Each scene shows the same named points in several views. A view is turned or mirrored, and shifted as a whole, has a little noise and may leave points out.

Scene 1
View 1
(171): -2, -12, 1, 6, -11, 12, 22, 7, -1, 6, -8, 3, -1, 8, 9, -2, 10, -16, 5, -6, 16, 1, -4, -4, -5, -2, -16, 0, -8, 9, -15, -3, 10
(62): -3, 1, -3, 7, 3, 8, 9, 6, -8, 6, 1, 2, 2, 4, 9, -5, 15, -1, 14, -4, 11, -1, 3, 1, 5, -12, -6, 11, 0, 11, -9, 0, 3
(66): -3, -7, -6, 20, -2, 20, 13, 6, -3, -5, -3, 1, 11, 11, -4, -8, 9, -1, 2, 5, 12, 3, 4, 5, 8, -12, -15, 16, -1, 10, -5, 1, -5
(146): 0, -6, -3, 5, -5, 12, 14, 7, -4, 5, -4, 4, -1, 7, 7, -2, 15, -11, 6, -4, 11, 2, -2, -3, 0, -6, -12, 2, -3, 8, -12, -3, 7
(158): 5, -1, -8, 7, 3, 16, 4, 3, -17, 6, 3, 2, 4, 4, 5, -1, 17, 2, 13, -1, 6, 5, -2, 1, 16, -20, -11, 14, 7, 7, -5, -9, 3
(91): -3, -1, -1, 0, -3, 4, 13, 8, -9, 17, -3, 1, -3, 2, 17, -3, 11, -9, 15, -10, 14, 0, 0, -2, -1, -6, -5, -1, -3, 9, -13, 1, 9
(101): -3, -11, 1, 10, -7, 15, 23, 2, -2, 1, -5, 2, 4, 7, 3, -3, 12, -10, 7, -3, 16, -1, 1, -1, 0, -8, -17, 10, -6, 14, -13, -4, 8
(85): -3, -4, -10, 19, 0, 17, 6, 12, -4, 1, -4, -1, 8, 11, 2, -9, 5, -2, 2, 3, 11, 6, 4, 6, 7, -9, -11, 7, 0, 4, -2, 6, -9
(125): -6, 4, -8, 8, 3, 3, 2, 16, -6, 14, -2, -2, 0, 5, 15, -8, 6, -4, 10, -5, 12, 4, 4, 3, 1, -5, 0, -2, -1, 4, -6, 11, -5
(74): -7, 1, -3, 15, 6, 12, 9, 5, -4, -3, 3, 2, 8, 7, 1, -9, 16, 4, 10, 2, 11, -3, 9, 3, 6, -13, -5, 18, 1, 13, -7, 4, -4
(121): -5, -2, 3, 3, 0, 5, 19, 0, -11, 13, 1, 0, 3, -1, 14, -4, 13, -3, 22, -9, 18, -5, 4, -2, 3, -12, -6, 14, -4, 17, -14, -2, 12
(122): 0, -7, 4, -4, -5, 8, 19, 1, -3, 5, -1, 9, -6, 4, 9, 3, 25, -12, 11, -8, 11, -5, -4, -9, -5, -6, -12, 4, -3, 14, -20, -9, 18
(251): 1, 5, -5, -8, 0, -1, 2, 13, -10, 21, -1, 4, -12, 0, 23, 1, 18, -12, 14, -13, 8, 2, -4, -7, -2, -3, 1, -11, 0, 3, -14, 0, 10
(49): 6, -9, -5, 8, -4, 21, 13, 2, -7, -3, -2, 6, 3, 10, -2, 0, 20, -7, 3, 1, 7, 5, -5, -2, 7, -13, -19, 10, 2, 8, -9, -11, 6
(35): -7, 1, -4, 6, -5, -1, 11, 17, -10, 29, -8, -8, -1, 1, 25, -10, -7, -9, 16, -13, 21, 4, 3, 5, 0, -2, -1, -6, -8, 4, -8, 12, 0
(65): -1, 0, -2, 3, 2, 8, 10, 5, -7, 7, 2, 3, 0, 3, 9, -2, 18, -4, 13, -5, 10, -2, 2, -3, 3, -11, -7, 8, 0, 11, -12, -2, 7
View 2
(146): -16, -1, -6, 3, 13, 3, 19, 5, -9, 2, 1, 11, -5, -11, 12, 12, 6, -7, -3, 2, 8, 6, -7, -4, 7, 10, 2, -7, 3, 3, 4, -1, -3
(125): -17, -4, -1, 1, 8, -8, 27, 7, -5, -2, 5, 10, -1, -13, 12, 21, 19, -2, -3, -7, -2, 12, 6, -4, 5, -3, -1, -6, 17, 0, 3, 5, -10
(171): -13, 0, -6, 1, 15, 10, 17, -3, -11, 3, -4, 17, -7, -14, 13, 8, -2, -6, -4, -1, 8, 6, -8, -2, 6, 11, 1, -10, 2, 8, 9, 0, -1
(91): -18, -3, -6, 0, 12, -1, 21, 3, -11, 0, 2, 21, -4, -20, 14, 21, 11, -3, 1, -5, 7, 7, -8, -4, 5, 3, 4, -3, 15, 0, 5, -3, -1
(74): -13, 6, -2, 3, -2, -9, 26, 14, 3, 2, 14, -3, 4, -4, 9, 12, 12, -12, -3, 1, 6, 2, 2, -15, -2, 10, -2, -2, 3, 2, 5, -8, -10
(251): -24, -7, -8, 3, 21, -4, 19, 10, -16, 1, 1, 26, -5, -22, 13, 30, 20, -3, -1, -2, 5, 13, -11, 1, 14, -2, 8, -2, 20, -5, -3, 3, -2
(65): -18, 1, -7, 3, 8, -5, 21, 11, -7, 2, 7, 11, -2, -13, 10, 18, 11, -9, 0, 1, 10, 4, -9, -9, 4, 9, 5, -2, 7, -2, 2, -7, -3
(66): -10, 3, -1, 3, -2, -1, 25, 9, 4, 2, 5, -11, -1, 2, 10, -3, 3, -10, -2, 1, 6, 1, 5, -12, 0, 15, -4, -8, -6, 4, 5, -4, -8
(122): -17, 3, -12, 5, 18, 5, 14, 7, -12, 4, 3, 23, -4, -17, 12, 18, 2, -12, -4, 7, 15, 3, -21, -7, 8, 15, 8, -3, 3, 3, 4, -8, 3
(101): -12, 3, -6, 1, 7, 6, 19, 1, -5, 3, 2, 9, -3, -10, 12, 5, -2, -8, -2, 0, 12, 1, -7, -8, 1, 15, 0, -7, -1, 6, 9, -6, -1
(158): -22, -8, -4, 4, 0, -10, 23, 21, -3, 1, 5, -6, -5, -3, 11, 9, 17, -7, 9, 0, 11, -1, -5, -9, 6, 12, 6, 0, 1, -14, -9, -10, 0
(49): -16, -2, -6, 5, 10, 3, 18, 13, -5, 4, 0, -1, -7, -1, 11, 2, 3, -10, 1, 6, 11, 2, -8, -7, 8, 18, 4, -6, -7, -3, -2, -4, 0
(35): -17, -10, 0, -5, 6, -3, 28, -7, -11, -4, -1, 21, -4, -25, 16, 22, 16, 6, 2, -19, -1, 12, 6, 0, 1, -7, -2, -7, 25, 3, 10, 3, -6
(85): -12, -2, 2, 2, 2, -4, 27, 10, 2, 0, 3, -8, -2, -1, 11, 4, 12, -5, -3, -3, 0, 8, 10, -7, 3, 7, -5, -9, 2, 2, 2, 3, -11
View 3
(62): -1, 5, -1, 7, 10, -4, -4, 7, 5, -14, 5, -5, 7, -4, 2, -3, 5, -7, -5, 9, 2, -8, 4, -10, -9, 2, -4, 10, 3, 5, -12, 0, 7
(91): 1, -1, -8, 12, 3, 0, -2, 15, 18, -19, 2, -5, 5, 1, 5, -4, 7, -15, 5, 7, -3, -5, 5, -12, -7, 1, -5, 7, 0, 6, -21, -5, 6
(146): 2, 12, -10, 11, 0, 0, -1, 11, 8, -17, 2, -7, 5, -5, -2, -2, 3, -16, 4, 6, 2, -6, 6, -8, -14, 1, -2, 7, 0, 9, -13, 2, 5
(171): 4, 15, -15, 13, -3, 2, 0, 12, 15, -23, -3, -7, 3, -10, -1, -1, 3, -22, 12, 5, 3, -4, 8, -6, -16, -2, -3, 8, 3, 14, -15, 1, 0
(121): 0, 0, 0, 3, 14, -5, -5, 7, 16, -21, 3, -4, 11, -8, 8, -6, 9, -15, -1, 6, -1, -3, 2, -13, -9, -3, -7, 15, 8, 2, -21, 2, 2
(35): -1, -13, -10, 16, 4, -1, -4, 16, 25, -15, -4, -1, -3, 4, 9, 3, 13, -8, 9, 8, -7, -9, 7, -5, 9, 2, -3, 7, 6, 16, -20, -23, 3
(101): 2, 18, -9, 7, 4, -2, -2, 6, 8, -21, -1, -7, 6, -15, -1, -1, 4, -18, 5, 6, 5, -4, 7, -5, -17, -2, -2, 12, 9, 12, -13, 5, -1
(158): 3, 8, -2, 3, 10, -1, -5, 4, -3, -7, 11, -3, 10, 1, 1, 6, 6, -7, -19, -2, 5, -9, 1, -6, -15, 0, -4, 10, 3, -1, -7, 2, 8
(85): -1, 15, -6, 11, 4, -5, -4, 5, -4, -7, 2, -5, 0, -7, -5, 7, 4, 2, -3, 10, 6, -13, 9, 2, -6, 5, 2, 9, 7, 17, -2, -9, 4
(74): -4, 12, 4, 4, 15, -10, -6, 1, -4, -11, 4, -6, 8, -13, -2, -3, 3, 1, -6, 16, 5, -10, 4, -7, -7, 5, 0, 14, 8, 9, -6, 1, 6
(122): 3, 12, -8, 8, 2, 1, 1, 13, 14, -24, 3, -10, 11, -7, 1, -10, 2, -26, 7, 6, 1, -1, 4, -17, -21, -1, -6, 8, -3, 1, -21, 12, 6
(66): -1, 22, -4, 6, 8, -6, -5, 0, -7, -11, 1, -6, 3, -15, -5, 6, 4, -2, -5, 10, 9, -11, 8, 2, -12, 2, 2, 13, 11, 16, -1, -1, 0
(49): 4, 22, -9, 7, 1, 1, -2, 5, -3, -13, 6, -7, 8, -8, -5, 4, 1, -16, -7, 0, 8, -7, 6, -5, -23, 0, -2, 9, 2, 5, -6, 9, 4
(65): 0, 5, -2, 7, 8, -3, -2, 9, 7, -16, 5, -6, 9, -4, 2, -5, 4, -11, -3, 8, 2, -6, 4, -12, -11, 2, -4, 9, 0, 3, -14, 3, 8
(251): 2, -8, -9, 17, -2, 4, 1, 21, 19, -15, 6, -6, 5, 14, 4, -7, 3, -15, 4, 7, -6, -6, 4, -19, -7, 5, -6, 0, -13, 0, -21, -6, 15
View 4
(171): 5, 6, 18, -1, -5, 5, 5, -5, -1, 4, -5, -9, 7, -2, -6, 5, 14, 1, 6, 4, 0, -8, -2, 6, 11, 5, 14, -10, 9, -3, 8, -9, -8
(35): -5, 11, -4, -3, 4, -3, -1, 0, 5, 13, 22, 0, 0, -7, 0, 6, 17, -2, 11, -4, 3, -20, -8, 1, -8, 11, 19, 3, 7, 13, 1, 5, -4
(66): 0, -2, 7, 10, -14, -7, 7, 0, -3, -7, -7, -3, 7, -1, -4, 1, 9, 1, -2, -15, -4, -4, 3, -2, 17, -9, 5, -10, -1, 1, -18, -6, -12
(125): -8, 8, 0, 1, -4, -8, 6, 3, -1, 2, 15, 3, 3, -3, -3, 10, 12, -2, 3, -14, 6, -17, -3, 2, -3, 3, 10, -3, 9, 15, -7, -7, -1
(91): 1, 5, 5, -4, 1, -3, 10, -1, 1, 10, 5, -1, 5, 0, -6, 12, 10, 2, 6, -4, 3, -13, -4, 0, -3, 8, 13, -1, 14, 2, 8, -8, -3
(101): 6, 1, 13, 2, -7, -1, 8, -4, 0, 2, -10, -7, 7, 0, -7, 5, 10, 4, 2, -2, -2, -4, 0, 2, 13, 1, 9, -7, 5, -7, 1, -7, -14
(85): -3, 2, 5, 10, -14, -6, 3, 2, -4, -7, 3, -1, 6, -3, -2, 3, 11, -3, 0, -17, -2, -10, 1, 0, 12, -7, 8, -10, 1, 9, -19, -6, -5
(74): -5, -3, 0, 7, -11, -14, 15, 1, 0, -4, -3, 1, 4, 4, -6, 10, 4, 5, -4, -19, 4, -5, 3, 0, 8, -6, -1, -4, 2, 1, -15, -9, -14
(158): 8, -6, 0, 5, -8, -9, 14, 8, -7, 1, -6, 3, 12, 3, -6, 11, 1, 0, -1, -24, -9, -5, 1, -15, 7, -5, 8, 0, 15, -1, -8, -12, 1
(65): 3, 0, 6, -2, -4, -6, 14, 1, -2, 4, -2, 0, 7, 2, -8, 13, 6, 3, 1, -10, 3, -9, 0, -2, 3, 2, 8, -3, 14, 0, 3, -13, -4
(122): 7, 1, 15, -6, -1, 0, 17, -3, -1, 6, -11, -5, 8, 4, -11, 15, 7, 6, 3, 1, 3, -5, -1, 4, 5, 7, 9, -5, 18, -9, 16, -17, -7
(121): 5, -1, -2, -3, 1, -9, 14, -1, 4, 12, -3, -2, 5, 4, -8, 12, 5, 9, 2, -7, 1, -6, -3, -4, -1, 6, 9, 5, 9, -8, 5, -3, -15
(146): 3, 3, 13, 0, -6, 0, 9, -1, -3, 2, -4, -4, 7, -1, -6, 9, 10, 1, 3, -5, 0, -8, -1, 2, 8, 2, 11, -8, 11, 0, 3, -12, -4
(62): 0, 0, 1, 3, -5, -10, 13, 2, 0, 3, 0, 1, 6, 2, -6, 11, 5, 4, 1, -14, 2, -8, 0, -3, 3, -1, 7, -1, 10, 1, -4, -10, -7
View 5
(158): 1, -12, 0, 3, -8, 17, -1, 6, 14, 0, 21, 7, 2, 9, 7, -4, 8, -1, 3, -6, 3, -5, -14, 14, 9, -2, 1, -11, -15, 0, 4, 1, -6
(65): -4, -11, -2, 1, -3, 3, -1, 1, 10, 3, 11, 4, 1, 1, 2, -8, 7, -3, 8, -1, -4, -12, -10, 18, 1, -6, 5, -3, -8, -3, 0, 0, -1
(122): -9, -8, -7, -2, 2, -7, 1, 1, 6, -2, 8, -2, 6, 0, -2, -5, 12, 3, 6, -3, -2, -18, -9, 27, -6, -11, 2, 3, -9, -7, -8, -12, 11
(101): -8, -21, -3, 4, -2, 1, -8, -2, 2, -9, 14, -5, 2, -3, 2, -3, 8, 3, 8, 1, 0, -8, -5, 17, -4, -10, 3, -2, -4, 2, 5, -8, 12
(91): -3, -6, 0, 5, 0, 1, -3, 8, 3, 4, 8, -6, 2, -2, 0, -10, 4, -9, 8, -2, -8, -22, -7, 22, -8, -5, 7, 2, -5, -3, 1, -5, -4
(49): -6, -18, 0, 5, -5, 10, -9, 0, 8, -8, 21, 2, 6, 6, 6, 1, 9, 6, 3, -1, 9, -5, -13, 16, 6, -8, -1, -4, -11, 1, -4, -6, 10
(74): -6, -24, 0, 0, -8, 5, -5, -8, 13, 1, 14, 12, -3, -1, 6, -8, 4, -2, 14, 4, -3, 1, -8, 8, 7, -4, 8, -7, -5, 1, 9, 8, -2
(35): 2, -7, 8, 13, -1, 7, -10, 15, -5, 8, 7, -16, -3, -6, 2, -16, -5, -22, 11, 2, -15, -26, -2, 17, -16, 1, 12, 2, 3, 3, 12, 1, -14
(85): -4, -25, 9, 12, -9, 15, -17, -1, 5, -1, 18, 3, -1, 1, 11, -6, -1, -7, 10, 7, 2, -3, -10, 6, 3, -1, 7, -2, -2, 8, 6, 7, -1
(146): -7, -15, 2, 6, -2, 5, -10, 2, 4, -2, 14, -1, 4, 2, 4, -4, 5, -1, 7, 3, 2, -13, -11, 19, -2, -7, 3, 3, -6, 1, -5, -5, 7
(125): -2, -12, 9, 10, -5, 8, -10, 6, 4, 10, 9, 0, -3, -1, 6, -13, -4, -17, 12, 6, -7, -16, -10, 13, -4, 1, 11, 4, 0, 2, 1, 8, -11
(121): -3, -11, -7, -2, -2, -1, 5, 3, 8, 0, 9, -3, 0, -4, -2, -10, 9, -4, 9, -6, -11, -13, -3, 20, -5, -7, 7, -9, -8, -4, 12, -4, -3
(62): -4, -14, 0, 2, -5, 5, -2, 0, 10, 3, 12, 5, 0, 1, 4, -8, 5, -4, 10, -1, -5, -10, -8, 15, 1, -4, 6, -5, -7, -1, 4, 3, -4
(251): -2, 5, 2, 5, 1, 2, -2, 13, 5, 13, 6, -2, 4, 3, 1, -13, 3, -14, 7, -1, -7, -30, -14, 26, -8, -2, 7, 10, -8, -7, -13, -3, -9
(171): -10, -16, 1, 8, 1, -1, -13, 2, -4, -6, 11, -10, 4, -3, 2, -3, 5, -1, 7, 4, 0, -17, -6, 22, -10, -10, 4, 7, 0, 2, -4, -11, 14

Which points are out of place in each view (at most two, in the order of its rows)? Write - if all are in place.
view 1 | -
view 2 | (66), (158)
view 3 | -
view 4 | (65)
view 5 | (146), (171)
